Each row is a point on a landscape with many valleys, with its height.
A ball rolls from a point to the lowest of its 2 nearest points, and stops where none of them is lower. Distance is the straight distance between rows; heights are no part of it.
Doke (h 70.2): [ -5  42 -43  17  32  37  11 -45   1  -8   8  45   4   7 -20 -10  15  34
  25 -11 -35  20 -35  20   3]
Pebof (h 50.3): [  2 -48  -8   7  20   9 -28   0  -7 -27   8  -7   2 -12   2  28 -38  53
 -13   7 -10  22  44 -43  -3]
Gonun (h 80.3): [ -9  28 -22  15   4 -29 -40 -44  22 -11 -12  49  14 -28  60   8  13  38
  12 -32  41  27 -24  33  37]
mezag (h 26.7): [  1  31  -9  15  19  17  33 -19  22 -29  38  -6 -10   2   3  30   0  10
 -40  46 -24  28   3 -35  16]
mumev (h 72.0): [ 20  60 -34   8   9  -4   8 -15  10 -28  -3  20 -16   9  -6 -23  26  34
  -4 -23 -34  33 -39 -24  20]
notu (h 48.2): [  1   0 -18  -8  15  21 -20  16 -37 -24  30 -29  -3 -22 -59  11  13 -44
 -35  59   2   7  17  -7 -25]
Mur (h 27.7): [  4  -7  36  -8 -16 -11   4   9  23  12 -13 -26 -13 -28  -1  19  27  14
  -3  30  16 -35   0 -10   0]
lev (h 41.1): [-14   0  31 -16 -29 -41  -3   2   8  -2 -19 -30  22  35   6 -13  29 -34
  16 -32  31 -10 -21  26 -11]
bikel (h 73.9): [ 13  74   4  21   6 -13  15 -28  21 -20  -2  -7   4  10  57 -35  45   5
  -8 -28   6  14 -39 -24  28]
Tiv (h 58.5): [  1  -3 -59 -24 -13 -42  -2  11 -28 -11 -11  69 -35 -22  -8 -10 -19  11
 -36  -7  -1  -9  -2  30  12]
sodar (h 57.1): [ -4 -33 -27 -12  10 -28 -14  36   2  -8 -32  33  28  53 -46 -12  -5 -11
 -10  11 -19  14 -12 -11 -20]
lir (h 44.0): [ -6 -40  17  21 -57 -24 -14  10  32 -23  -5   3  12  32  -1 -11   3 -15
 -37  18  48 -26  38  -1  18]
Ruvo (h 14.1): [  2 -22   7  21  26  19 -17   4   9  51 -34  -8   4  16 -12   7  40   2
  -3  19  27 -33 -30  37  18]
deko (h 41.5): [-15  55  20  -4  -1  -7 -10 -16  26  -8  15 -65   8  -4  -9  10  10 -31
  -2 -10   8 -34  19   1 -10]
fur (h 13.9): [ 11  16  41  11  45  -6  28 -26  25  26  -4  39  22 -32  41 -43   3  -9
   4  24  15   3  -2  11 -21]
zire (h 46.7): [  1  -5 -33  -1 -28 -44 -15  -2  23  17 -33  77 -31  -6  51   7 -26  21
  32 -22 -25 -21 -29   0  19]
vug (h 35.0): [-12  14 -25  10  -6  -5 -32 -21 -15 -24  15  -9 -16  10 -21  24   4  -7
   3 -40  18  -9  18   8  18]
lebof (h 39.9): [ 11  11   7  44  25  25   2 -18 -34  -5  38   9  13  -8  25 -14 -14  55
  10 -43  16  11  32   6  16]
Lugon (h 43.5): [ 24  37  28  22 -35 -29  23  -6  -5 -11  -4 -13  13  -2  24 -17  11   1
  62 -46 -24  13 -15 -37  19]
Lurop (h 39.7): [-28 -12  -4 -20  51 -23 -57 -41 -16 -23  -7  -9  22 -17 -18  20 -29  48
 -12 -15  24  33  19   9  -5]
Zik (h 61.7): [-32 -19 -40 -37  -2 -10  20  11  12   6 -17  82 -59 -11  11   7 -27  -3
 -33   8 -33 -15   0   3   6]
zon (h 25.7): [  4 -40  36 -43 -51  28  21  32 -11   7 -14 -44 -56  -7  -2   6 -17  18
  36   4 -38 -20  -8 -27 -11]
ker (h 66.2): [-20 -11 -16 -23 -37 -33   9   1 -10  23  -3  35 -16   0 -34   3   3 -23
  19 -22  -1  27   0  54  -2]
Naki (h 33.0): [ -2  37  -1  34   4  27 -17 -22 -26 -10  20  -9 -30  14  23  14 -18  86
   6 -43 -20  12 -11  24  40]
damid (h 38.5): [  4  54  41  55  20  35  17 -24  -4 -16  28 -24  23  26  42  -8 -16  47
 -26 -14   7  18  30   9  20]
fivif (h 20.1): [ 19   4  -3 -35   6 -12  15  -1 -10 -13   3  17  20  -8 -17 -32  -3   9
  26 -22  -6  22  44 -28 -51]
Fezor (h 35.6): [-29 -32  19 -23  -8 -48 -11   4  30  -3 -25  -8 -17   3 -16  23   1  -9
 -14  32   2   0 -12  13  -1]
kav (h 45.4): [  8 -46   9  11   9  20 -14   1 -28  26   4  -7  -3  24   0  -5 -53  17
   1 -24   1 -32  48  16  -6]
vinol (h 68.4): [-11   0 -15  -1  20  -3   7 -36  -1  19   3  27   2 -28 -38   0  10  21
  34  -6 -17   2  -8  50   4]
namen (h 15.7): [ -9 -10  39 -10 -33   3  32  22 -20 -12 -14 -58 -24 -10 -50  17   0   8
  24   2 -29  -6  18   4  -5]
lanan (h 50.2): [ 29 -39   3   6  32  57   7  18 -31  56  17 -13  14  10  36  -8 -16  23
  34   1 -13 -17   7  10  -3]
kib (h 20.7): [  4  -5  -7 -31 -43  17 -13  31 -38 -16  22  -6  -8   5 -52  -3  -7 -42
  -6 -20   6  13  71  14 -35]
Tidad (h 78.3): [-34   8   2  21   3 -34 -26 -21  14  -9   8  41  60 -20  67 -22  -8  28
  -1 -47  44  69 -23  18  12]
Luri (h 30.3): [ 17  16  -2  15   1   0  -3   1  33   4  20 -10  25  -8  51 -22  15 -40
 -34   9  33 -50   9 -16   4]
koril (h 45.3): [-11 -12  35  48  10  25  -2 -29   5 -22   6  10  48  -5  43 -51 -36   0
  27 -43  16  -8  10 -24 -14]
Rugoz (h 55.8): [ 22  12  46   3  -4 -12  39  -4   1   1 -30  -8 -14  30  24 -39 -31 -23
  40  -9 -28 -36 -41 -18 -26]
nelef (h 49.4): [  8 -13  48  -6   3  17  -4 -17  39  15  -6  -3  37  -3  31 -15 -21 -18
  35 -20  13  -5 -24 -31 -21]
vude (h 62.9): [-14 -27 -19 -17 -34   5   2  26  10  31   9  44 -27  18   5  22  20 -26
   0  21   3  15 -23  36  22]
lodeb (h 39.8): [ -2  32 -10  24 -29 -13  26  12 -27 -12  -9 -21  11  31  -1 -20   7 -34
  42 -58 -46  -8 -18   8   5]
finu (h 35.8): [ -9  13  40   1 -24  -8   2  -6  14  13  -7 -44 -22 -14 -24  22  39 -38
   7  -6  28 -28  -3  49   2]
bivo (h 26.1): [  3  -4  32 -36  10 -19  -6  17  -5  11  19 -32  29  -1  25  24 -14 -11
   6 -23  12  31  21  -4 -19]
kun (h 37.3): [ 32 -16  20  16 -34  -1  18  54  -8  26  -2  12   7  16  45 -13 -10 -14
  38  -1  -9 -11   8 -23  34]
div (h 37.1): [  5 -11  11  14  -1  21  52  50 -24  25 -10   6   7  -1 -14 -15 -20  27
  17  18 -44   3  52 -15 -10]
kepa (h 34.2): [-24  11  23 -37  30 -30 -39  -3  17 -26   0 -33  38  -2 -10   7 -15  29
  -8 -29  26  39   4 -31 -33]
rar (h 42.6): [ 18 -16 -11  -9 -27 -25  13   9  10  29 -21  34 -33   1  30 -32  -1  -4
  19 -16 -16 -30   7   1  28]
dogo (h 16.9): [ 11  39 -17  29  25  20 -10 -43  32 -33  48   7  17 -12  -5  21  19   4
 -15  16  21   8  -3 -34  20]
rogis (h 34.7): [-26  31   1  -5 -22  31  22  20 -36  -7  32 -28  -3  28 -28  19 -23 -27
  18 -75 -34  -3  -6  33  22]
gavo (h 45.0): [-18 -49  -2  -7  32  -2 -59 -27 -30 -16  -3 -45 -23 -35  17  49 -48  56
 -14   7   1  23  28  15  -1]
paka (h 54.3): [  1 -54 -24  -1  24 -25 -36  21  -6 -16 -17  14  29   6 -53  13 -12  30
  -4  12   9  27  26 -33 -17]
kagag (h 58.7): [ -9 -49 -34 -40  21  15  -1  12   8  54   6  51  -4   5  40   6  14  -8
   9  30 -22  24 -19  28 -10]
Rogal (h 54.6): [ -4  -8 -41   0 -27 -11 -31 -25   0 -20  11  34 -65   7  21  21 -30  -2
 -40  -5  -4 -35   6  -9  40]
gud (h 76.0): [  0  46  31 -14  10 -24  -5 -31  14 -21 -10   6  33 -11  71 -33   7  23
 -11 -35  35  44 -39 -18  -3]
gutur (h 24.3): [ -9  22  23  -2 -33   1  30   7  25 -28 -15 -39 -16  14 -39  31   5 -21
  19  -9 -54 -21 -21 -26  14]
lazod (h 3.5): [  4 -37   8  11  14 -10 -10  12  24  44 -29  12  14  46  19  11   6   5
  19  19 -20 -16 -35  17  19]
tavim (h 26.0): [ 31  17  14 -40   3 -15  34   4   6  30  -8  11  27 -36 -13 -29  40 -10
  36   6  -2  13  10  12 -46]
gul (h 37.5): [  6  11  -3  27 -46   0 -28  18  31 -13  -9 -12  24   4  -1   3  36 -63
 -17  11  67 -31  14 -14  15]
Piv (h 41.8): [ -2  32   4  22  30  22 -15 -25   7   8   1 -53  33 -40  -6  19  24  11
  -9 -14  42 -14  -6  10  -9]
nok (h 51.1): [  8 -44 -15 -23 -22  27  29  38 -13  13  25 -14 -60 -26  -6  34   5 -18
 -52  50   1  -1  41  25  15]
kupod (h 59.3): [ 15 -10 -41  -8 -21 -18 -26  12 -27 -28 -14  18   8  20 -48 -39   2 -41
 -16   6   7   1   1 -39 -21]
Dubu (h 38.7): [-16  -6  -8 -65   3   7   6  20   1   3   1 -30 -40  17 -36  12  15 -51
 -28  18 -39   5 -13   3 -46]
segot (h 22.8): [-16  20  16  39  20  -4  23 -17  46  15 -11  10  55  -5  45 -20  15 -45
 -26  17  14 -19 -37  -1 -11]
Viku (h 31.1): [ 28   2  34  25  -6  15  51  48 -12  23 -21  -8   7   5   6   7  -4  -9
  29  47 -31 -10  -7  -8  13]
zusas (h 40.9): [-25   3  -1 -14  19 -45  -3  -8  11 -28 -19  11  -8  -1 -32  39 -10  33
 -14  27 -14  44 -14   4  -3]
Lusi (h 43.8): [ -3 -31  -1 -27 -38  10  45  64 -19  18   9  -2 -30 -22 -23   7 -10  14
 -18  28 -22  13  41 -13   7]
lemos (h 28.7): [ -2  14  -9 -20 -30  -1  -6  23 -46 -15  17 -33 -20  21 -33   2 -24  -7
  19 -67 -11 -11  35  -4   0]
fot (h 54.4): [  4  -8 -15 -13  51  39  -2  31 -22  68   3   2  36   4  35  -2  12  -9
  13  24  11  13  -8  27 -12]
Nenur (h 23.3): [ 19   1  45  10  45  14  45   0  12  39 -21   1   5 -13  37  -5 -22   9
  18  57 -21  -1 -28   6 -16]
Tir (h 57.3): [ 13 -30 -45  -1  19  -5  -6   7 -15   4  38  16 -34 -37   5  21 -10  -6
 -67  56  31  -3  23   2  14]
mek (h 34.9): [-23   1 -22  14  44 -23  18 -13  23 -25  11 -12 -21  -3 -37  39 -18  24
 -65  32 -20  23  18  -1  13]
Diru (h 53.0): [ 37  -9 -53 -11   7  29 -15   8 -50   4  37  -2 -28 -42   4  -2  25 -22
 -29  47  44 -38  24  11  -1]
belek (h 49.3): [ -3 -14 -23  38 -62 -42 -12   1  -2 -40  -7  25 -40  21 -41  -1  -9 -11
 -48  20  37 -30  20  13  40]
vinup (h 53.1): [ 10  -5  61 -10 -10  -1   4  -8  22   9  -4 -10 -11  -1  -3  -9 -11 -60
  33   2 -11 -12 -48  -9 -27]
Misap (h 36.9): [  8  60  -2  30  40  23 -15 -18   1  11 -12 -32  56 -30  36 -37  21  10
  18 -24  40 -28 -33   2 -27]
detul (h 12.0): [ 26 -10 -31 -40 -23  31   2  11 -40   9  15  26  -9  -2 -24 -27  -4 -15
  16 -19 -22   5  38   2 -36]
rapa (h 31.4): [  8  23  22  47  22  31   7 -17  11 -12   6   6  58  28  14 -21   7  55
 -19  19   5  45   5 -35  15]
kori (h 32.2): [-22  13  24 -25 -18  26  41  16  27   1  20 -34 -24   3 -20  24  15 -59
 -23  23 -48   5 -20   1  -4]
gep (h 23.0): [-17 -43  -2 -24  13  30 -35 -10  -1  12 -26  -9  10  18 -43   1  48 -11
   1  42  34 -14  -7  28 -22]
Nek (h 30.8): [-10 -49 -25 -46   2  18 -56  28 -16 -13 -18 -10  -6  53 -45  -9  15 -19
 -20  52  44  10 -25 -11 -35]
depa (h 25.1): [ -2  27  20  18  33  19  20  -8 -22  11  11 -27  -9  15  22  28  -5  37
  17 -10 -41  11 -41  18  33]
dud (h 34.8): [-11  -6  56 -50 -33 -26 -14  27  23  -5 -23 -50  23  -1  29  -2   6 -11
  19 -22  40   5   8 -15 -13]
Keso (h 41.0): [  3   2 -36  27 -10  17  -5  -8  -1 -20  30 -10  -7 -38 -31  43  30  17
 -14   8   7  -1   8   6  23]
Bagas (h 53.3): [ -5 -56 -34  15 -29 -14 -51 -13   3 -21  -7  30 -42  16 -10  20 -18 -19
 -42  45  37 -21   0   3  29]
Ped (h 61.2): [ 20 -12 -81  -4 -31 -26  -3  28 -23 -18   8  57 -19   3 -34 -14   5 -24
  -2  -3  -7  23   3 -17  25]
dimeg (h 58.4): [-26  10  32  15  -8 -28  29 -38   3 -16  -5  20 -27 -10  24 -50 -23  -4
  13 -40 -19 -41 -26   2 -12]
vomo (h 15.8): [ -7   1  22  47  34   1  13  -2   6  19 -12 -26  23  32  -8  37  -9  -2
  -3  13 -18   8 -31  -7  18]
Seri (h 44.1): [ -2  22  -6 -41  34  24  11 -21 -11  -4  13 -42 -18 -23 -40  15  31 -38
 -18  26  -5 -14  17  10 -60]
Nulil (h 50.6): [ -8   4 -35   4  -1 -11 -19 -31   5  -7 -24  26 -54  10  27  29 -21  43
  11 -22 -25 -35 -38  -8  32]
Tolik (h 25.0): [ 16  22  -5  19  12   9   5 -21  35 -27  12  33  44 -16 -22 -28  12  32
 -11   5  19  20   8 -35  -1]
Vid (h 41.6): [  4 -11  29  43  -2  19  19  -5 -10  10  -8   4  16   4  -9 -36 -41   7
  18 -15 -28 -12  42 -12 -17]
meki (h 31.8): [ 16  41 -22  -4  18  25  -3  -2   1  29  -8 -16  47 -24  -3 -23  44  -2
  47  -3  -2   6 -12 -11 -29]

Where does a ball stop that starts at each point below?
Bagas: fur
kupod: bivo
Diru: namen

Call two points neighbours if one is among the 2 nearest of the other. Go from one point of each pair to the other, from neighbour to neighbour, staying as low as possible. Name the highest point that can't be avoided.
Tiv and bivo: Ped
dogo and bivo: lev
lemos and dogo: Keso
namen and div: Lusi
lazod and dogo: lebof
Mur and dogo: zusas
